A landscape with many valleys, sampled at points; each row gives a point and its height.
A ball rolls from a point to whichever of its 3 nearest points has the largest drop for the distance, and stops where none of them is lower. Distance is the straight distance between rows; heights are no part of it.
Didor: [ 82 104 118 121  99 110 170 117 147 131 105 118 119 109  57]  h=2.40
Sudas: [132 118 119 104 137 155 102 124 143 162  98 147 118 131 114]  h=1.18
ger: [ 85  83 112 129 140 134 156 104  63 114 114 143 169 121  78]  h=1.87
lagu: [146 130 146 161  99  96 132  85 142 171 106 139 109 126 151]  h=1.21
mitig: [167 132 148 144 131 131 143 117 135 169 103 143 135 131 161]  h=3.05
gem: [124 119 123 111 153 176  75 127 147 127 146 128 136 129 144]  h=4.33
zuz: [151 137 148 168 105  88 150  98 124 156 104 135 121 134 161]  h=2.42
bezed: [ 91 114 113  80 161 140 109 150 107  72 154 140 147 152  99]  h=3.04
mit: [ 74  90 120 112  92 107 201 101 162 138 112 101 157 116  72]  h=2.81
laka: [195 201 124 128 133 123 125 181 142  89 162 104  63 131 168]  h=4.10
Mer: [150 131 155 152 159 179  90 125 132 116 163 125 137 112 154]  h=4.63
Gamu: [169 152 169 164 161 166 126 153 122 103 167 117 132 103 151]  h=6.98
Moser: [140 140 137 193 104  68 160  95 130 135 109 121 126 138 167]  h=3.52
biku: [126 123 141 137 152 177  63 131 131 109 173 128 125 129 143]  h=0.71
zipom: [116 131 117 167  87  58 138  77 168 146 118 110 140 127 173]  h=2.80
ziv: [ 68  53  96 127 102 134 172  50 122 125 124 125 179  90  92]  h=4.65
logiz: [149 122 131 113 138 162 100 119 143 170 108 144 130 131 131]  h=3.37
fada: [168 135 152 140 157 164 127 125 146 138 138 128 145 118 165]  h=3.87
kareb: [127 126 138 167  96  73 138  75 160 152 111 127 121 129 160]  h=2.60
Refu: [169 140 145 163 122 104 161 113 125 158 107 141 127 140 163]  h=2.85
Puva: [108 122 113  92 155 170  76 141 139 106 145 132 132 134 118]  h=3.39
Nuva: [ 70 114 110  87  82  64 199 113 171 162  93 111 168 128  91]  h=3.18
delub: [180 183 163 156 149 150 118 199  96 101 165 118  90 103 134]  h=5.64
ruke: [166 146 180 162 163 177  92 193  55 120 178 126 123 131 151]  h=5.03
roful: [157 129 151 157 115 106 141  99 132 169 105 142 117 134 157]  h=2.20
mudi: [170 163 180 169 154 167 108 185  83 108 169 122 114 106 142]  h=6.34
bidum: [ 96 114 122 117  98 117 137 117 152 144  96 128 101 118  74]  h=2.18
vip: [122 120 111  97 148 166  85 133 149 135 131 134 136 131 126]  h=4.75
Kiz: [101 120 124 108 144 164  62 140 128  91 166 133 117 137 126]  h=2.57
Gavo: [ 56  53  92 119  99 130 138  37 109 118 123 155 172  81  99]  h=3.33
pilo: [145 116 160 140 151 182  56 166  48 118 183 150 120 159 170]  h=3.77
pedaf: [112 119 136 121 137 168  44 138  98  87 175 148 105 149 134]  h=3.15
lidus: [148 135 168 171 157 183  88 148  99 114 177 125 126 111 152]  h=6.06
gipal: [ 79 131  85  89  71  32 155 108 167 185  84 117 164 131 121]  h=2.68
nagu: [116 112 107  94 144 150 109 143 134 148 102 141 127 138  93]  h=3.59
dipar: [183 187 151 142 144 136 147 179 129  89 162 108  92 106 150]  h=3.65
mav: [172 169 169 159 154 155 127 177 113  99 164 115 106 100 143]  h=6.45
rorad: [185 177 125 130 133 104 170 175 132 110 120 117 117 165 166]  h=1.64
Lim: [151 122 143 139 111 118 122 100 146 175 101 147 111 127 139]  h=2.41
bem: [ 82 108 120 103  90  94 180 111 172 140 112 106 127 117  76]  h=2.54
fope: [113 120 111 143  87  56 134  75 183 152 113 116 135 125 162]  h=1.99
kibi: [ 90 102 108  89 161 135 136 144  84  95 131 148 170 143  90]  h=3.22
Lepe: [ 99 111 101  87 154 147 113 149 119 123 113 139 139 141  91]  h=4.38
Dov: [120 118 122 119 107 125 111 117 147 168  94 141  99 123  95]  h=2.67
Zopa: [ 73  58 107 131 115 125 133  59  71 120 123 165 174  96  91]  h=1.94
zedes: [ 75  70 113 137 119 137 169  77  88 118 116 133 160  99  72]  h=1.24
ser: [174 171 126 153 121  91 175 156 113 133 101 119 123 170 165]  h=1.63
lenep: [ 99 123 108 111  78  64 139  92 199 158 108 113 134 122 136]  h=1.09
Damo: [104 112 108 103 131 138 124 135 119 145  96 138 120 129  72]  h=3.14
Sud: [184 165 142 143 135 109 183 155 121 133 114 126 133 146 174]  h=0.65
Fatuk: [ 90 104 118 120 114 127 155 122 116 131  99 124 117 121  55]  h=2.49
Bod: [191 197 147 139 143 136 120 195 115  93 158 115  67 107 145]  h=4.54
rele: [107 120 129 125  88  91 128  88 178 154 110 128  99 119 109]  h=1.76
Povi: [ 92  96 105  97 159 135 142 134  74 106 121 154 172 140  85]  h=2.73
nama: [189 185 129 124 140 122 162 176 136  98 137 105 110 145 167]  h=2.21
zamug: [ 95 109 101 101 150 140 133 142  95 125 103 136 146 137  72]  h=3.60
mema: [ 97 116 103  82 158 148 107 151 119 105 129 136 143 144  98]  h=4.21
gel: [187 198 108 130 123 116 105 164 158 103 150  87  60 168 199]  h=3.44
lib: [ 87 128  88 106  78  41 136  91 185 172  95 108 159 129 149]  h=1.82
Tona: [179 190 105 122 127 101 142 180 142 114 119  98  96 180 178]  h=2.39
Zez: [ 80  83 118 135 112 127 183  92 117 121 116 112 148 106  60]  h=1.79
noso: [157 125 147 125 154 174 104 120 148 141 141 133 140 120 158]  h=1.23
lovu: [189 160 150 137 147 130 169 149 133 124 130 126 136 133 170]  h=1.22
Fiv: [125 121 152 144 144 175  48 138  92 106 175 144 112 135 149]  h=3.28
Lagaz: [ 92 121 111  86 149 153  76 148 126  77 159 139 129 144 114]  h=1.06

Call two points neighbours if one is among the 3 nearest of the other. Go from one point of each pair to the other, from neighbour to neighbour, staying as low as possible. Name the highest point that can't be avoided.
Lagaz, zedes => kibi
Sudas, Sud => Refu
bidum, noso => logiz
lagu, Sudas => Dov
zedes, lagu => kareb
bidum, zedes => Didor
biku, Lagaz => pedaf

Two balls start at each pair of points below. Name the first point that both come to, or write none.
zamug, mit => zedes
mudi, laka => none
lidus, Refu => none

For each start below, name the point where the ball stops.
Nuva => bidum
gel => Sud
nama => Sud
kibi => zedes
zipom => lenep
mema => Lagaz
Moser => lagu
mitig => lagu
Gamu => biku
